A landscape with many valleys, sampled at points; each row gives a point and its height.
From any point a ball takes the steepest step (drop divided by distance) to one of its 6 nearest points. It stops when none of these is lower. Distance is the straight distance between rows; heights are no part of it.
Q_200: [-30  30  26 -21 -23  -5  24 -14  32  20   0 -15   9 -13 -15   5  11  21
  -3  -9 -45   5]  height 404
Q_33: [-48  -3   4  12 -13   2  -3  58  63  23 -17  14   5  -1 -10  25  55  23
   3  -3  17 -33]  height 237
Q_595: [ 10 -12  -8  11 -10 -15  14 -20 -20   9 -13  36  18  22  11  16   6  -9
  16 -19  30  26]  height 340
Q_151: [ 46  18   6 -33  15 -19  36 -17 -76   1  -3 -14 -14 -15  14  17 -13 -68
  54 -41  31  14]  height 697
Q_505: [-49   7   6  12  35 -15   5   9  25   7   1  28  36  -1  -5   7  33   5
   5 -17   0 -18]  height 527
Q_807: [  5 -36  15 -21 -17  21 -24  60  50  -2  -3 -38 -36 -24   4   6   3  12
 -11  28 -12 -45]  height 139
Q_435: [-35  25  22  10  27  -7  -2 -65   3 -13  -1   0   0  31 -43  -4  22   3
  -1 -16 -18  26]  height 472
Q_210: [ -2 -10 -14  -4 -48   7   4  16   4  33 -22   1  12  15   8   2   5  29
 -33 -14  -2  33]  height 263
Q_48: [ 14   0  -4 -27 -43   6   7 -17   8  -8  14 -47  -8 -17  -6 -23 -22   4
 -18  22 -49   7]  height 284
Q_599: [-24  -8 -28  40  22   2  -2  54  18   7 -26  16  20   2  13   6  13  19
   7   1  41 -39]  height 229
Q_556: [ 37   6 -29  47 -16  13 -20  25 -12  15 -24  20 -29  28   4  12 -10   7
 -31   1  48  23]  height 277
Q_64: [ 14 -38   8 -45 -47  10   7  29  -5  13  32 -17  33 -17  39  -8 -10   9
 -23  14  -4  14]  height 158
Q_652: [-12  -8  -5   4   7  -1   5 -15   2 -13  -2  10  35  -2  11   2   7   2
   3   7  -7   4]  height 641
Q_161: [ 18  -7  -5 -38 -51  13  15 -13 -12  22   3 -31   1  -1   6 -20 -27  19
 -34   4 -21  40]  height 273
Q_403: [-20  34 -26  33  58  -3  -7   1  -5 -20 -32  -8 -13  -7 -25  -5 -12   6
  30   9   7 -51]  height 259
Q_496: [-73  10  46 -14  62 -11   3   7   8   4  50  35  17 -21 -19 -35  30 -27
  -4 -40  -4  -4]  height 499
Q_536: [  2  10 -29  32  17 -15  15  14 -39  12 -38  44   5  27   4  11   3  -1
  35 -37  51   4]  height 238
Q_57: [-23 -41  11   8  11   8 -11  70  49  -8   2   5   6 -19   9  28  28   4
   6   6  27 -60]  height 214
Q_666: [ 61   2 -13  29 -27   4  -1  -5 -15  21 -16  21 -39  21  -5  23  -6 -21
 -24 -20  53  45]  height 262
Q_168: [-21   0   9 -22 -34   2  20   5  30  28  -7 -12  25  -9  -5   5  16  28
 -13  -9 -28  10]  height 345
Q_455: [ 28   8  -8  -1  37 -12  19 -25 -67 -12 -16   7 -20   5  -2   1 -18 -36
  55 -31  22   7]  height 695
Q_421: [-44  15   9   6  71  -9  -6 -19 -23  -8   8   8  18  -8 -30 -26  15  -7
  19 -24  -4 -10]  height 521
Q_872: [-19 -34  36  -9  -1   2 -12  47  55 -13  19  -6 -16 -29  -2  24  12   3
  23  16 -12 -56]  height 189
Q_285: [ 29  -4  -3  -7 -12 -19   2 -63 -26 -36  18 -10   2  15  -8  -4 -24 -23
  15  12 -14  24]  height 283
Q_220: [-52  23  33 -19   9  -5   1  11  47  13  11  16  -4 -10 -14  19  34  13
  12  -8 -27 -16]  height 407
Q_960: [  5  21 -17  36  35  -9  -6 -27 -19 -31 -26  -8 -16   9 -15 -13 -25  -4
  20   7  -7 -14]  height 63
Q_733: [ 13 -20   3 -50 -51   3   1  10  -4   4  27 -48  14 -20  20 -24 -26   2
 -25  21 -30   7]  height 230
Q_637: [-28  20  23 -16   4  -5   4 -51  12 -21  12 -10   8   5 -22   1   3   0
  -1   2 -42   7]  height 157
Q_772: [ -7   5  -2  -3  58 -17  -8 -35 -50 -32  -2 -10  -2  -2  -3 -25 -16 -18
  41 -13 -20 -10]  height 568
Q_847: [ 44 -20  -8 -47 -32  21 -17  37 -12  16  26 -37  -4  -1  34 -16 -22   9
 -49  25   0  12]  height 239
Q_436: [-50  43  32   5  39  -4 -13 -15  38  -4   9  11 -16  -9 -42  -3  25   0
   5   0 -26 -18]  height 360
Q_318: [ 43   3 -15 -16 -49  22   6  -4 -19  28  -6 -14 -32  25  -9  -7 -19  23
 -48   0  -6  50]  height 266
Q_926: [-10  16  -7  14 -17   6  -2 -24  19  -6 -19 -12  -9   7 -15   8   1  20
 -15   4 -22   9]  height 671
Q_897: [ -8  19 -21  29  46  -7   2 -11 -29  -7 -31   6   3  13 -11  -3  -7   6
  35 -12  21  -7]  height 497
Q_233: [ 51  -8  -5  -6 -42   0   6 -42 -24 -20  15  -6 -22  10   1  -4 -26 -21
  -6  13  -1  38]  height 197
Q_267: [  8   0 -17  21 -40  12  -1  -2   3  16 -26  10  -6  25  -2  14   1  19
 -30  -6  12  37]  height 382
Q_379: [ 45 -12  -7   2 -43   6  -1 -14 -19   5   2  11 -14  13  12   6 -20 -11
 -20   4  14  34]  height 207
Q_11: [ 17   3 -12  17   1  19 -28  29  34 -25 -10 -33 -37 -21  -3  -8 -15   4
 -20  44  -9 -43]  height 215
Q_479: [ 74 -17 -16  24  11   8 -29  62 -43  11  19   7 -12   7  34  -1 -22 -17
 -21  11  38 -11]  height 60
Q_480: [ -9  12 -15  26  -9  23 -25  43  50   5 -28 -16 -41  -9 -23   7  13  25
 -20  26  11 -42]  height 218
Q_63: [ 49   5 -22 -42 -23  26  -5  17 -10  54  -8 -29 -21  26   3 -21 -27  39
 -54   1 -14  34]  height 281
Q_910: [ 21   6 -10  28   0  -9  10 -42 -20  -7 -22  16 -18  31 -14   8  -6 -12
  18 -15  27  25]  height 731
Q_229: [ 27   4 -12  18  -5   0  -1 -41 -12 -27  -4  -7 -14  10  -1  -5 -26  -3
   1  12 -10  13]  height 150
Q_804: [ 19 -31 -20   8 -15  20 -11  46   3  10  -1  18  15   4  38   4   5  11
 -31   6  30   5]  height 155
Q_266: [-11 -31  -2  -1 -10   8   5  27  21   2  10   9  36 -12  30  11  15   7
 -12   8   6 -12]  height 287
Q_440: [-23  12 -23  27  37 -10   7 -23 -31   4 -32  23   4  31 -24  -2  14   9
  30 -32  27   9]  height 520
Q_629: [-19   4  28 -23 -18   0   2  10  45   2   8 -21 -14 -30 -13   3   6  11
   3  16 -50 -24]  height 400
Q_136: [-18   4   1   1  54 -11   6 -30 -63   0 -19   8  -1  23 -26 -13  14 -15
  39 -52  28  18]  height 654
Q_236: [-29 -21  -9  18 -16  10   3  42  38  20 -17  13  32   4  16  14  34  22
 -17  -1  18  -6]  height 254
Q_44: [ -2   4 -23  -1  42  -7  13  32 -57 -14 -15   3   7 -12  32  -4 -13  -6
  48 -15   0 -28]  height 251
Q_969: [-44  39  -2  34  41  -6  -9 -26  21  -4 -24   9   4  15 -44  -2  23  17
   6   1   3 -12]  height 395
Q_935: [ 32  -6  -9   7  -8 -15  12 -42 -33 -19  -1  10  -2  15   7   1 -21 -20
  13  -7  14  23]  height 413
Q_928: [ 49  -7 -20   6 -22  24 -26  20 -13  -2  10  -8 -25  11  21  -5 -16   3
 -45  27   4  13]  height 290
Q_813: [-42   0   4   8  36 -21   8 -25 -24  10   2  37  36  25 -19  -5  32  -3
  14 -35   9  21]  height 583
Q_384: [-20  25  -1   7  66 -14 -17 -19 -12 -26  -5 -17 -12 -15 -24 -28 -12 -20
  35   3 -29 -39]  height 369
Q_96: [-14   3 -26  37  40  -5   2  28   0 -10 -23  11  13  -9  10  -2  -3   7
  21   2  25 -42]  height 86
Q_400: [-20   1  -2  -2  53  -9  -3   3 -13 -22   3   1  18 -21  11 -21 -11 -16
  35   0 -14 -40]  height 420
Q_35: [ 58  19 -26   7 -25  31 -27  23 -21  21 -10  -3 -46  32  -3   8 -12  19
 -55  12  17  38]  height 302
Q_411: [  8  11  14  -2 -21  -4  15 -81 -11 -10  -9  -9 -12  39 -24  11  12   9
  11 -17 -10  51]  height 366
Q_310: [-43  24  13   6  10  -7   5 -30  23  -6  -8   3  16   1 -26  12  30  12
  -2  -8 -24  11]  height 517
Q_374: [ 50  11   2  15   6 -17  32 -55 -29  13 -20   6 -18  25  -6  16  10 -49
  30 -44  51  36]  height 696
Q_457: [  2 -27   1  25  17  18 -22  56  39 -12 -13 -12 -20 -25   9  10   1   1
   3  25  29 -61]  height 187
Q_903: [ 28 -12 -25  40  -9   7  -7  37 -18  18 -19  37  -9  18  21   6  -8  -3
 -12  -8  49  17]  height 219
Q_905: [ -7 -27  18 -27 -24  12   0  27  32  -4  12 -23  13 -25  18   0   2   5
 -13  18 -24 -21]  height 364
Q_695: [ 31 -12 -21  29  10   1   7  35 -45   5  -7  26  -5  -4  38   4 -22  -8
  19 -11  36 -11]  height 149
Q_431: [  1 -12  -5 -31 -57   1  26   1  -7  53  -5  -8  22   9   8  -7 -12  26
 -31 -18  -9  41]  height 282
Q_469: [ 34  18 -31  54   5  25 -36  39  -7  -4 -21  -9 -33  17   4  -7 -14  25
 -45  25  33  -9]  height 346
Q_397: [  7  -1 -17  19  -7   7   0 -10  -5 -13 -13   9   4   8   8   4 -11   9
 -10  10   3   8]  height 165
Q_166: [ 20 -20  -3  -3 -15   8  -3   0   0 -20  21 -11   9 -18  33  -7 -24  -9
 -10  26 -11  -5]  height 596
Q_124: [ 11 -10  -7 -20 -36  17  -5   9   9  -5   8 -27  -8  -8  13 -10 -16  12
 -30  18 -24   6]  height 352
Q_726: [ 70  -4 -14  13 -15  -8  -1  11 -45   6  22  21 -18  -5  25  -1 -27 -43
  -4  -8  37  15]  height 96
Q_132: [-12  -8  21 -22 -33  11  -2  37  55  31  -2 -22 -34 -26 -20   5   6  29
  -5   3 -33 -35]  height 261
Q_189: [-23  -4 -11  14  43  -5   8  14   0  -1  -1  17  33  -3  17  -5   8   0
  19 -11  17 -24]  height 405
Q_966: [-19 -12  26 -15  13 -10   5   1  24 -20  31  -3  26 -28  13   0  11 -13
  13  21 -23 -33]  height 484
Q_964: [  0 -37   0 -13  -6  -8  10  10  -1 -16  29   0  45 -20  38  -3  -5 -15
   4  16  -5 -17]  height 401
Q_915: [ -6   0  19 -44 -27 -24  13 -54 -12 -26  42 -26  29  -7   1  -9 -24 -13
   7  17 -49  23]  height 315
Q_693: [-21  24  37 -36   7 -15 -10 -31  22 -27  35 -22  -4 -22 -16 -10   0 -21
  14  20 -66 -21]  height 354
Q_784: [ 11  -4  14 -21  34 -16  25 -45 -55   8   1  22   0  20  -4  -2  10 -44
  51 -48  33  32]  height 690
Q_991: [-37  27  43 -15  61 -10 -26 -17  14 -23  32   3 -14 -30 -29 -27  10 -29
  20   7 -34 -31]  height 377
Q_709: [ -5   0  23 -43 -41 -16  31 -65 -21   1  26 -16  23   9 -10   3 -10   6
   6 -10 -18  56]  height 321
Q_493: [-17   3 -10  19 -21  23  -9  32  45  14 -25 -12  -9  -4  -8  12  16  22
 -25  13  -3 -13]  height 74
Q_405: [-21  13 -38  57   9  -1  -5  19  11   7 -40  17   6  19  -7   5   9  21
  -4   1  43  -7]  height 267
Q_165: [-16  13  -6  10  -3  15  -9   7  40 -11 -17 -14 -15 -15 -15   6   8  18
  -5  26 -13 -23]  height 397
Q_937: [ 28 -18   4 -34 -10 -36  14 -45 -42 -19  43   2  29 -12  20  -6 -38 -47
  35   7  12  23]  height 339
Q_961: [ -6   1  13   5  10 -13   9 -64 -22 -16   4   8  13  20 -13   8   8  -5
  18 -17  -4  32]  height 480
Q_533: [-52  24  34 -12  31 -12   2 -19  22  -3  23  21  21   0 -22  -5  34  -6
   0 -20 -25  10]  height 434
Q_219: [-19 -16  11 -29  -4 -18  17 -27 -13  -8  39  11  60  -9  18   1   8 -11
  13  -1 -19  13]  height 344
Q_565: [  4 -36  15 -29 -18  30 -10  61  33  15   4 -30   4 -18  23   2   9  13
 -38  15   3 -17]  height 203
Q_703: [ 36 -15 -12 -16 -41  20  -3  18 -21  26   2  12  -4  12  28   6  -7   2
 -42   3  24  44]  height 220
Q_497: [-27   2  21 -13 -35   5   5  51  64  67 -22 -11 -28  -8 -32   3  19  45
  -6 -14  -9 -28]  height 270
Q_84: [ 29 -43  -3 -17 -28  17 -14  31  -8   4  18  -7  19  -5  44  -3 -10   4
 -34  21  14   9]  height 225
Q_81: [-13 -19   0  -6 -26  -5  15  -5  -6  11   6  31  45   7  19  15  14   7
  -8 -10   6  24]  height 311
Q_249: [ 69  -7 -13   7 -31  -5  -3 -13 -34  -5  19   8 -26   3  14  -2 -31 -37
  -8   7  23  23]  height 130
Q_125: [ 28  -3 -22  18  19  -8   9  -6 -34 -17  -8  12  -5   2  18  -2 -32 -17
  27   5  17   1]  height 131
Q_540: [-49  39  17   7   0  -2  -2   7  55  17 -13  14  -6   2 -34  21  38  26
   3  -3 -14 -17]  height 285
Q_66: [-41  12  40 -17  30  -8 -12   6  38 -14  31  13 -11 -28 -16   4  24 -10
  22  15 -29 -43]  height 408
Q_414: [-27  34  43 -28  12  -7 -10  -6  44 -15  29  -5 -31 -23 -29  -2  10  -1
  22  21 -55 -30]  height 376
Q_732: [-18  13   9   3  24  -6 -10 -21  19 -26  10 -10   5 -19 -12  -3   3 -11
  10  20 -30 -22]  height 546

For each start below, name the point where the ball stops.
Q_66 -> Q_493
Q_928 -> Q_479
Q_496 -> Q_493
Q_136 -> Q_479
Q_318 -> Q_479

Call two points neighbours if one is among the 6 nearest of the other. Go from one point of each pair to the other, from neighbour to neighbour, staying as low as possible. Name the highest point that can't be avoided.
Q_64 and Q_96 -> Q_599
Q_637 and Q_479 -> Q_915
Q_479 and Q_960 -> Q_125
Q_807 and Q_493 -> Q_11
